Points on a hilly landscape, in no order, each with its height.
From any point a ball rolls to the lowest of the 6 points nearest to it. It stops when none of these is lower. Distance is the straight distance between rows; heights are no part of it.
tozev: [101  81 100 122  63  86 113 116 167 113  86  77  91  71  94  82  73  89
  71 109]  (h 734)
kerib: [ 96 112 112  90 102  93  55 119 128 119  83 124  67  87  97  76 132  58
  58  77]  (h 505)
vup: [ 93  90 114  99  97 104  84 113 104  97  92  56  76 114 149 109 122  96
 117 107]  (h 468)
busug: [ 92 119  99  94  95  97  86 116 142 114  74  89 106  92  73 125  96  97
  68  92]  (h 432)
zadab: [130 121 117  81 107 104 101  90  91  53 125  74  76 125 145 111 107 121
 108 111]  (h 282)
Tarug: [ 92  91 100 109  79 136  91 126  94  91  89 134 118  59  52  80  64 101
  75  74]  (h 558)
Sev: [114 101 124 127 108 113 117  76  51  67 157  95 107 161 160  75  84 132
 124  81]  (h 202)
zubul: [ 74  84 111 101 107 113 106  82  35  89 140 121 121 130 103  96 119 119
 152  98]  (h 506)
Nusuz: [ 68 104  89 110  97 109  97 117 129 135  68  94  95  96  88  99 105  87
  83  77]  (h 372)
geme: [101  98 111  74 145  95  86 109  99 141  82  96  78 112  77  83 128  85
  93  86]  (h 632)
pubu: [113  77  99 100 102  90  84 103 123  85  92  66  59  87 149 106 132 101
 109 123]  (h 163)
Lemu: [145 111 100  91  86  64  86  98 121  67 115  55  95 145 131 158  84 108
  96 136]  (h 293)
sapo: [ 87  76  82 113  91 115  92 104  97 114 109 123 138  72  44  72  78  78
 109  72]  (h 722)
garut: [112  76  96 101 101  90 101 117 106  97  78 113  83  60  98  61  98  65
  88  89]  (h 656)
Vop: [100 127  87  78 101 104  95 105 113 121  92  91 127 107  64 130  97 109
 109  87]  (h 496)
kirez: [105 109 105  92 114 106 104  97  93  80 133  60  74 140 122  97 106 115
 117  95]  (h 233)
pubir: [ 66  69 104 136 115 113 113 126 114 145 114 160  76  73  70  70  91  39
  94  74]  (h 578)
dem: [125  66 111  92 123  80 109 108  84 149 100 131  90  78  91  69 111  50
  88  86]  (h 696)
guva: [106 113  76  97 122 116 120  75  48  56 118  96 112 120 120  98  91 142
 136 100]  (h 327)
Lomov: [119  66 111  89 115 101 123  75  62  81 138 109  97 120 141  82 114 117
 140  92]  (h 430)
bod: [ 94  99 116 109 119  98 105  95  60  88 120  75 106 148 158  96 111  90
 136  83]  (h 278)
zofi: [ 95  76 120 100 102  97  99 114  84 104  90 137  95  67  86  75 124  84
  72  83]  (h 585)
Toru: [ 90 133  95 101  87 129 101  67  50  92  95 128  99  85  66  93 124 135
  85 105]  (h 452)
Faran: [113 143 103 108 102 108 124  83  57  63 115  91  92 126 162 128  83 145
  96 126]  (h 168)
kuf: [ 90  53  93  99  86  88  91  96 119 128  89 109  93  60 114  70 111  73
 113  85]  (h 646)
mape: [112  87  92  91 111  93  89  92  97 122  82  54  90 128 141  96 132 100
 134 116]  (h 562)
vovid: [ 91  44 103 105 119  85 108  74  74 150  87 101  85 102  78  75 125  32
 145  88]  (h 783)
pas: [ 94 100  77 123  50 113 121  88 147 103 117  98 144  87  95 137  78 133
 117 116]  (h 704)
susa: [ 84  68  92  90 123 103  90  76  71 134 120 130 127  95  58  96 131  75
 151  99]  (h 723)
mun: [140 106  95  97  66  66 109 106 142  85  79  81 120 106 104 138  93 117
  85 125]  (h 437)
maza: [126  79 122  72 129  83  97  95 109  88  94  94  54  99 110  48 120  74
  82 104]  (h 648)
Fulod: [101 135  72 118  87  92  96 109  97  82 104  82 105 110 141 145  90 124
 104 117]  (h 295)
ribu: [129  86  61 117  73  96 107 112 154 109  76  62 102  89 121 142  80 115
 112 103]  (h 618)
defe: [109  80 111  82 109  86  93  89  93  98 103  77  90  99 128  80 119 101
 112  98]  (h 469)
Gev: [113 121  92  80  66  83 116  92 103 103 103  94 127 126 104 160  93 142
  87 110]  (h 322)
pimi: [ 79  87  83 137 121 120 103 110  91 149 130 134 107  69  69  48  40  17
  84  69]  (h 436)
zutes: [106 106  93  91  97  86  95  96 118 105  94  79 121  69  81 106  77 102
  92  93]  (h 525)
zafog: [101 126 138 120 101 115  86  95  82  53 138  69  99 159 165 106  98 114
  93  98]  (h 157)
lazo: [123  94  93  97 123  97  84 113 129 121  66  58  87  62  84  97  89  75
  87 104]  (h 653)
mimo: [130 121  82  97  88  71  98 101 127  76 106  78 113 134 137 171 107 118
  94 129]  (h 332)
Selis: [ 91  46  93  81 122  96 106  85  57 110 100 150 119  85  70  80 132  97
 140  86]  (h 711)
ran: [122  98  91  82 104  90  98 100 103  58  90  63  90  98 113  90  98 120
 118  97]  (h 360)
gorus: [ 84 138 120  88  87  97  85  82  91  83 116 102  80 141 107 107 129 124
  77 115]  (h 277)
tuve: [123 102 102  85  83  69 105 110 137 104  90  82 104  98  81 124  97  98
  83 114]  (h 490)
tul: [ 45  68 107 123 111 115 106  98 119 128 101 164 115  86  29  83 109  61
 126  69]  (h 644)
tika: [ 71 114  94  91 111 109  81 109  78  90 109  95 110 110 112 110 134 113
 122 100]  (h 286)
mim: [ 97 128  90  88  97  99  95 110 101  91 105  76 119  96 104 112 108 111
  90 102]  (h 389)
Sava: [129 136 122 117 106  98 116  72  88  49 128  75 108 147 153 109  75 149
  85 127]  (h 145)
Vil: [ 92 124  87  87  95 112 103  76  46  80  95 118 112  79  73 101 103 134
 119  97]  (h 551)
nes: [ 83 136  91 107  83  93  85  96  86  87  94 101 113 115 150 148 108 123
  98 102]  (h 187)
fesu: [125 110  92  90 108  83  69 111 142  86  80  64  64  80 103  91 105  79
  94 133]  (h 599)
Pogin: [ 88  78 108  82 107  96  97 118  99 151  82  75  74 114  95  79 133  73
 102 104]  (h 681)
Bez: [ 95  91  77 107  72  98  93  93 100  80  93  87 110  89 126 131  98 145
 121 110]  (h 414)
rebo: [ 97  36 111  92 126  56 136  93  76 157 110 146 107  86  79  84 115  44
 117 111]  (h 772)
Nupi: [102 142  98  88 107 103  98 102  79  93 126  67 114 154 137 106 116 120
 120  96]  (h 201)
lom: [ 93  46  97 111 120  76 105  97  79 139  96 143 121  61  59  71  98  54
 120  80]  (h 795)
soza: [ 92 121  65 102 112 109  85  87  96  91 104  76 125 108  94 114 105 120
 129 100]  (h 393)
bup: [ 87  73 106 107  78 121 105  98  49  96  75 154 115  59  63  68  95  96
 115  74]  (h 719)
lifud: [ 77  70  95 112 103 110  99 115 114 108  80 121 116  65  76  70  90  90
  92  74]  (h 606)
Disat: [101  75  89  89 123 101  88 102  90 100  92  89  94 100  96  82 118 102
 138  92]  (h 455)
Vilir: [ 89 125  87 127  54 137 116  75  71  89  93 111 143  81  56 126  76 142
 113 122]  (h 730)
fepez: [104 141  99  93  71 119 116  95 109  96  94 116 140  87  44 114  64 135
  68  88]  (h 553)
zak: [ 79 115 106 125 114 119  86 121 145 132 100 117 111  73  90  85  56  58
  45  76]  (h 354)
Vuga: [119  34 131  72 118  72 120  88  78 118 105  98  78 121  97  69 132  88
 122  85]  (h 613)
tamem: [ 95 116 105  88 134 117  97 102  50  91 108 135 109 105  53  86 124 130
 105  82]  (h 411)
dud: [ 87  90  91 143 139  96  99 124  95 146 116 164  85  65  67  73  73  29
  89  78]  (h 567)
girav: [108  73  94  98 122  92  92  83 112 136  74  71  62  80 115  68 114  75
 110 109]  (h 692)
Fuzak: [112  93 137  61 116  78  71 104 123  95  82  69  61 112 115  73 126  62
  88 131]  (h 579)
Buzan: [ 95  96  74  98  91  99  97  96 103  89  96  89 131  96 107 121  87 130
 115 108]  (h 507)
tane: [119  92 104  99  72  71  90 116 181  99  92  89 116  76  81 111  65  86
  46 110]  (h 677)
molub: [105 107  62  94  86 111 107 106  79  69  86 105 106  74 106 102 106 139
 152 108]  (h 103)
Zuloz: [ 55 127 114  98  78 126 100  89  55  84  88 143 124 112  78 117 120 132
 104 112]  (h 392)
Nit: [125 115  67 137  93  89 122 103 103  98 115  97 123 125 142 169  84 125
 132 126]  (h 321)
sirob: [124  96 138  76 116  96  93  84 114  88  98  57  38 146 111  66 116  88
  93 123]  (h 554)
binul: [ 68 104 100 110  94 146 118 109 114 102 111 130 145  85  31 103  64 102
  97  75]  (h 631)
bizal: [ 89  96 103 114 120 124 134 131 147 119 124 126 121  89  99  71  21  55
  56  75]  (h 288)
momi: [ 55 101 102 107 123 140 122 124 139 104 124 132 115  82  63  66  38  55
  83  59]  (h 73)
libus: [139  92  88 115 128  94 115 123 102  83 118  49  64 101 145 128 106 111
 140 123]  (h 583)
mepi: [ 96 114 113 104  92 129  96 144 141  86 113 121 122  69  72  80  36  83
  37  75]  (h 364)
Nez: [105 116 128  83 121 105 102  75  87  72 134 101  89 136 116  75 126 140
  83  80]  (h 326)
rin: [ 55 116  92 106  98 125  96 112 130 121  86 135 112  90  66 107 118 104
  95  79]  (h 304)
dig: [ 87 126 111 113  94 112 107  80  45  58 113 101  98 154 163 108  90 135
  87 123]  (h 54)
tiver: [111  79  73 126  91  89 123  98 174 124  80  60  94  78 102  91  71  60
  73 105]  (h 698)
fozu: [126  78  83 109 113 102 107  95 141  89  73  69  35  86 104 103 115  94
 108 131]  (h 569)
Zufar: [ 97  69 103  85 108  93 109  85  57  94 104 113 100  94  94  84 130 123
 140  99]  (h 594)
domir: [102 109 124  83  90  99  62 125 106  96  89 117  90  69  68  82 101  85
  59 100]  (h 516)
pazop: [135 126  79 111  43  62 122  74  85  61 108 111 121 130 144 164  86 135
 102 141]  (h 74)
zesi: [111 115  74 124  68 101 120  95  62  63  94 112 114 103 156 160  81 141
  87 144]  (h 120)
Getu: [107 124  99  96  52  97 105  97 122  95  87  81 133 103  79 145  85 122
  83 102]  (h 419)
lodin: [109 138  83 107  72  88 124  80  70  66 114 106 128 110 132 156  84 141
  94 134]  (h 211)
Mazo: [ 80 119 116  87  98  91  70 124 135 127  75  88  69  96  91  96 114  90
  77 100]  (h 438)
vular: [110 126 110 104 105 123 102  83  54  74 122  92  97 146 133 104 101 143
 103 105]  (h 134)
mimom: [103  91 139  68 134  93 118 115  64 114 107 141  84 100  82  79 139 101
  97  77]  (h 547)
tupef: [100  80  70  86  87 105 108  85 104  77  84  80 103  66 103  92 101 130
 117 110]  (h 612)
segef: [110 116 127 115 108 112  96  96  96  81 129  70  85 176 163 111  97 108
  98  88]  (h 203)
lesu: [111  94  81 137 114  90  91 121 123 150 116 116  71  76  81  82  71  45
  71  65]  (h 515)
mopaf: [117  64  64 104 123  93 109  98 101 105  97  97  99  84  89  79  94  85
 138  97]  (h 635)
Ruze: [ 64  88  94  88  96 100  72 119 114 111  78 111  85  63  96  75 118  93
  84  83]  (h 471)
Togu: [ 69 137  95  95 104 127 102 116  86 116  94 154 106  84  50 110 121 107
  92  80]  (h 170)
tek: [118  97 101 103  83  80  93 108 169 121  73  52  76  87  80 127  79  65
  76 133]  (h 584)
gedur: [106 117 130  76 111  81  59 102 117 103  96  69  51 132  98 102 126  80
  89 123]  (h 456)
lud: [105  80  87 100 115 109  89  95  97 137  66  64  73 100 126  97 117  71
 126 114]  (h 596)
ruki: [ 98 128 110  95  80 120 115 141 142 110 112 135 141 102  54 123  66 105
  58  62]  (h 491)
Bulan: [ 89  70  92 111  83 128 114  95  95  76  95 125 131  46  45  64  53  94
 128  84]  (h 800)
zanov: [127 106 108  91  98  85  84 116 119  67  86 103  96  53  88  84  85  94
  66 107]  (h 607)
rere: [ 74  95  91 112 101 115 100  70  49  85 105 122 129 109  69  98 102 100
 151  92]  (h 600)
viga: [ 79 167 112  94  81 118  97  87  71  98  76 136  97  96  53  98 117 140
  58 111]  (h 418)
zekil: [ 81 120 100  90  73  95  87  86  96  75  92 112 113  83 112 122  96 143
  71 111]  (h 305)
nid: [109 125 119  88  94  75  91  78 105  53 109  79  86 138 132 108  96 133
  86 133]  (h 215)
Tuzuv: [ 91 108 110 126 104 104  96 130 133 158  74 112  58  85  82  77 101  32
  54  80]  (h 482)
nagar: [ 87 122 125  86  92  95  78 108 132 104  89  65  88 145 119 120 122 109
  85 122]  (h 348)
pugu: [101 147 115  83  82  76  93  84  96  67 116  93 119 154 127 152 102 140
  74 120]  (h 248)
kov: [ 89  52 106  92 116  91 111  98  70 150 112 126  95  78  91  74 135  68
 128  94]  (h 765)
simaz: [114  62 120 106 126 101 124  85  63 127 121  88  85 131 144  81 130  90
 147 106]  (h 434)

For each start below, name the point where the ball stops.
lazo => Togu
tane => Togu
lom => Togu
fepez => pazop
Pogin => Togu
vovid => dig
